Points on a hilly landscape, in no order, each with its height.
From any point a ball takes the steepest step (drop divided by distance) to one of its 2 nearest points. It stops when none of these is lower. Distance is the straight distance between rows; heights are no part of it.
z_984 h=239: [177 107 107 158 112  54 113 136  96 152 147 107 111 132 205 115 114 145
  63 103 170 138]
z_899 h=150: [147 118  52 118 152  76 127 157 127 115 103 101 130 136 142 133 146 114
 107 124 179 163]
z_837 h=155: [174  94  76 166 143  99  96 116 125 125 118 100 134 105 193  99 111 155
  86 111 162 145]
z_99 h=225: [156 178 163  87 124 136 103 120 102 148 191 165 125  92  91  71  92 166
 147  71 110 129]
z_624 h=318: [165 135 101 168  95  29 110 162 147 142 128 110  80 155 221 134 137 139
  45 126 162 135]
z_637 h=384: [128 148  94 156  92  57 107 168 165 131 131 163  81 159 195 115 133 117
  87 139 172 128]
z_689 h=554: [ 98 109 134 103 150 152 146 102 144 130  94 108 164  78 104 102 121 136
 173 144 145  97]
z_979 h=614: [123 129 168 126  66 155 131 164 103 157 166 175 128 149 103 161 109 122
 144 130  75 114]
z_419 h=411: [ 84 120 131 101  64 125 180 174 137 133 132 129 110  90 103 153 150 124
 178 147  68  97]
z_762 h=537: [139  95 168 146 120 140 178 140 125 144 131 161 141 178  85 125 137 103
 166 159 140 116]
z_872 h=360: [169 117 153 195 103  78  88  78 149  75  95 138 147 207 128 188 121 138
 110 117 143 173]
z_9 h=210: [ 88 128 113 116  87 162 184 150 166 135 145 132  81  71 132  87 116 110
 164 141 125  86]
z_503 h=270: [133 128 140  85 136 135 149 172  87 143 131 142 152 144  82 144 124 120
 145 118 107 137]
z_975 h=435: [166 131 136 160 125  97 113 101 127  99 108 140 159 199 107 169 155 107
 122 123 135 146]
z_810 h=421: [128 116 151 156 154  63 128  60  64 118 119  99 142 138 143 106 141 139
  95  94 196 114]
z_381 h=401: [112  81 174 133 126 150 157  94 136 121 110  76 145  94 104 170 154 131
 164 171  72 107]
z_903 h=487: [161 104 116 155 149 130 122 144 109 139 127 129 136 147 152 165 116 125
 100 126 130 179]
z_904 h=382: [164 160 138  80 141 102 104 182  72 163 177 154 123 140 123 113  93 162
 108  84 129 156]
z_691 h=529: [130 184 132  46  97 156 157 184 141 168 183 153 108  67 122  90  92 150
 159  98  96 107]
z_386 h=328: [113 115  77 135 112 150 136 179 187 137 121 126  83 102 168 132 130 106
 117 173 118 143]
z_139 h=592: [ 88 128 201 131 172 162 153  87 172 109 108  91 137 160 114 145 169  95
 149 186 138  93]
z_498 h=297: [124 137 164 121 180  97  94  75  94 104  94 128 172 121 108 131 141 139
 139 105 178 100]
z_611 h=579: [134 170 123  82 114 108 151 217  84 139 170 185  78 131 145  96 100 126
 125  79 141 114]
z_219 h=166: [147 129 113 115 169  80 116 122  73 117 105 107 162 151 122 164 147 134
 102  91 164 162]
z_86 h=438: [125 149 103 177  80 105 109 113 166 132 139 161 118 185 174 114 131 124
  97 137 156 131]
z_192 h=542: [150 108 134 134 160 148  84 117 105 131 118 118 156 106 141 179  92 162
 109 114 110 194]
z_597 h=393: [135 104 115 171 127 170  57 105 135 114 132 128 134 100 184  83  92 144
  92 116  94 121]
z_905 h=494: [ 70 127 106  60 123 156 190 147 140 134 117  92 128 104  82 147 133 114
 174 158 132 104]
z_187 h=427: [193 175 127  81 160  95  85 194 102 165 179 146  82 109 162  97 101 160
  86  94 115 136]
z_553 h=434: [160 120 109 115 164 139 113 168 112 155 155 133 102  99 149 127 108 132
 104 124 110 171]
z_311 h=288: [ 50 152 161  86 124 145 160 163 107 130 110 140 152 148  93 182 138 121
 150 149 104 123]
z_629 h=284: [141 106 126 149  83 161 105 113 158 134 129 122 138  73 139  99 127 136
 149 136  75  98]
z_567 h=443: [152  87 137 154  92 145 132 158 136 143 138 132 118 116 127 170 128 120
 133 159  52 150]
z_190 h=146: [147 112 100 169 126  97 148 148 176 100  89 128 140 186 133 181 147 121
 120 142 148 198]
z_106 h=493: [175 101 161 172 111 139  92  72 128 122 121 138 177 177  98 166 120 130
 136 122 125 124]
z_599 h=499: [155 180 113 109 126  68  98 133  66 138 164 136  92 109 148  84 123 136
  86  67 143 128]
z_690 h=222: [120 127 160 123 103 154  97 103 136 123 137 145 133  41 115  87 105 156
 167 108  76 106]
z_110 h=331: [118  84 144 143 138 157 176  98 176 107  86  56 134 128 112 169 183 112
 157 187  91 130]
z_44 h=268: [101 135  86 136 102 127 143 159 174 115 112 144 101 126 119 127 152  95
 144 158 123 126]
z_666 h=513: [108 186 129  93 144 105 134 122  74 125 152 149 128 144 111 103 134 124
 118  76 168 104]
z_121 h=352: [122 102 125 119  79 132 147 134 146 130 135  99 115  57 122 134 160 132
 164 143  40  97]
z_29 h=336: [159 110 149 146 123 163  59 117 128 139 159 135 111  54 156  87  72 174
 115 111  77 124]
z_467 h=541: [135 116 170 146 130 163 104  64 125 141 123 126 182 124 116 138 117 142
 147 131 130  98]
z_290 h=585: [108 150  78  92 137  93 175 131 103 118 131 117 118 168  94  93 140  97
 127 110 208  88]
z_229 h=212: [146 117  75  72 156 119 156 197  96 144 141 126 131 144  98 119 128 120
 131 117 142 152]
z_227 h=407: [113  98 134 164 129 123 135  94 169 127  82 137 165 156 137 137 124 136
 143 166 176 132]
z_468 h=241: [127 100 118 179 145 176 153 107 159 104 103  94 114 141 127 156 165 100
 123 170  81 169]
z_533 h=545: [ 95 175 130  63 155 145 167 154  77 119 138 138 133 178  79 119 148  99
 135 103 148 101]
z_842 h=246: [114 137 136 187 140 124  76  90 119  85 112 145 114 148 140 149 128 112
  89 122 120 156]
z_35 h=347: [108 107 127 167  93 148 106  95 179 124  97 134 155 121 148 121 131 137
 144 156 111 112]
z_260 h=161: [ 61 147 160 138 128 148 153 111 144 109  97 158 112 130 117 119 146 107
 154 148 152  99]
z_277 h=464: [182 164  84 100 154  97 103 168 104 143 167 128  72 111 158  72 132 119
  88  92 146 122]
z_976 h=259: [158 108 149 182 127 125 118 114 165  87  81 127 155 187 127 216 125 131
 123 135 109 196]
z_658 h=80: [ 79 154 117 144 106 140 122 114 133 134 134 163 118 129 153 111 117 119
 122 125 166  99]
z_517 h=151: [ 88 160  99  96 112 137 151 164 133 130 144 162  99  92 139  96 111 111
 143 112 148  98]
z_37 h=361: [160 114 161 158 167  97  95  44 101 105 102  98 177 163 136 140 130 143
 106 102 176 118]
z_679 h=527: [131 102 168 122 103 172 116  97 113 162 159 106 139  81 122 150 104 173
 143 132  45 131]
z_672 h=473: [122 152 137 130 147  75 108  95  50 115 145 128 119 128 130 112 125 134
  95  75 157 133]
z_788 h=557: [ 85 139  85 137 134 122 165 120 139 113 127 124 100 180 124 101 134 100
 116 144 212 111]
z_300 h=139: [125 134 116 176 128 153 101 129 157  98 107 133 114 143 146 168 146 102
 100 152  82 178]
z_722 h=455: [ 81 125 115  49  81 129 217 169 139 141 137 100 112  94  70 140 140 129
 191 141  92  76]
z_338 h=578: [107 144 138 123 165 108 156 137  79 110 115 147 125 192  98 137 160 104
 114 120 169 127]
z_76 h=595: [112 115 165 126 183 156 108  95 103 121 103 106 154  81 106 146 115 153
 137 125 102 160]
z_396 h=650: [139 132 145 150  95 146 125 174 105 165 171 182 104 174 140 141 104 114
 106 131 118 132]
z_858 h=556: [ 95 123 128 125 152 179 170  88 159 122 118  88 128 143  99 109 158  94
 159 172 147  86]
z_515 h=576: [130 131 160 109 112 154 104 137 104 171 160 159 141 104 119 151  93 145
 139 119  91 134]
z_134 h=495: [107 142 131  58 100 144 180 157 141 140 150 125 115  52  92  97 121 145
 186 114  95  98]
z_808 h=483: [143 119  77 142 136 192 127 119 154 136 143  95 118 105 153  80 135 113
 111 139 113 119]
z_74 h=349: [ 90 125 154 115 132 155 140 123 127 140 114 112 159 119 107 184 139 134
 152 154  98 128]
z_454 h=442: [138 120  79 171 125 159  93 121 176 118 126 116 119 123 197  77 126 124
  82 140 127 123]
z_799 h=497: [145  83 167 175 106 155 141 121 129 129 133 157 116 143  99 139 130 107
 151 155  92 131]
z_438 h=469: [119  80 170 139 103 168 148  68 122 135 157  68 129  68 115 142 144 165
 148 142  41  96]
z_653 h=586: [125 108 112 130 170 149 103  96 130 105  91 111 158  70 135  95 129 144
 143 128 133 133]
z_675 h=385: [149 115 111 120 122 160 128 185 143 156 154 127  84  97 149 134 123 112
 119 155  74 142]
z_21 h=555: [150 200 128  53 136 125 144 204 120 153 189 166  81  90 143  80  80 155
 127  79 139 117]
z_288 h=67: [148 124  76 121 163  84  88 125 114 121 105 110 156 100 151 127 123 142
 112 102 162 158]
z_796 h=468: [118 129 123 164  92  64 134 107 157 124 106 165 140 195 126 123 154 117
 125 144 185 130]
z_344 h=329: [172 146 114  71 125 117 103 190 102 160 158 143 160 128  97 132 112 153
 133 101  83 152]
z_822 h=582: [116 107 216 136 173 178 102  58 121 121 114  94 166 125 113 164 125 138
 147 152 110  98]
z_475 h=340: [145 114 142 195 104  81  69  81  98 102 124 139 117 150 167 142 104 139
  71 100 147 141]
z_914 h=160: [148 134 171 113 142 152 105  87  98 134 146 142 143  77  86  90 107 147
 162  97 102 120]
z_78 h=280: [166 150 128  99 138 144  94 144 127 160 175 138 119  64 140  71  90 168
 131 101  96 130]
z_745 h=626: [114 100 194 178 170 173 129  65 156 101  97  91 160 159 137 152 136 122
 129 172 128 124]
z_73 h=462: [107  99  99 182 110 135 134 127 190 134 104 138 130 150 180 135 112 137
 118 168 164 162]
z_170 h=528: [ 85 141 152  60 162 142 176 123 134 133 111 111 146  94  79 120 128 126
 188 137 173  90]
z_406 h=206: [111 165  73  98  96 105 133 191 151 117 126 161  89 139 129 107 132  91
 135 125 152 110]
z_289 h=226: [144 101  71  96 161 135 147 157 128 128 106 100 138 112 101 127 132 110
 138 145 155 158]
z_391 h=240: [129 153 139  72 185  84 118 112  77 112 107 118 178 148  87 142 146 140
 128  96 173 125]
z_823 h=518: [133 148 132 179 111  57 133  62 159  93 103 133 128 234 127 123 180 117
 100 123 173 134]
z_360 h=242: [184 120  67 156 111  75 133 169 182 118 112 116 119 197 171 151 141 114
  93 137 157 179]
z_636 h=521: [100 138  75 123 143 180 152 111 144 131 128 112 114 145 119  93 146 103
 124 143 157 112]
z_921 h=227: [ 59 143 170 118 131 137 165 139 145 104  98 144 122 170  94 164 165  96
 155 168 124 113]

Call two points neighbours if one is among the 2 nearest of the other. Go from one point of each pair to the other, from neighbour to neighbour, staying as low as possible. Name the highest point that can't be avoided.
z_288 / z_190 -> z_360
z_288 / z_229 -> z_289
z_300 / z_658 -> z_381

For each start below, name the point where the ball stops.
z_979 -> z_300
z_796 -> z_288
z_396 -> z_300
z_689 -> z_914
z_599 -> z_229
z_691 -> z_914
z_745 -> z_190
z_808 -> z_914
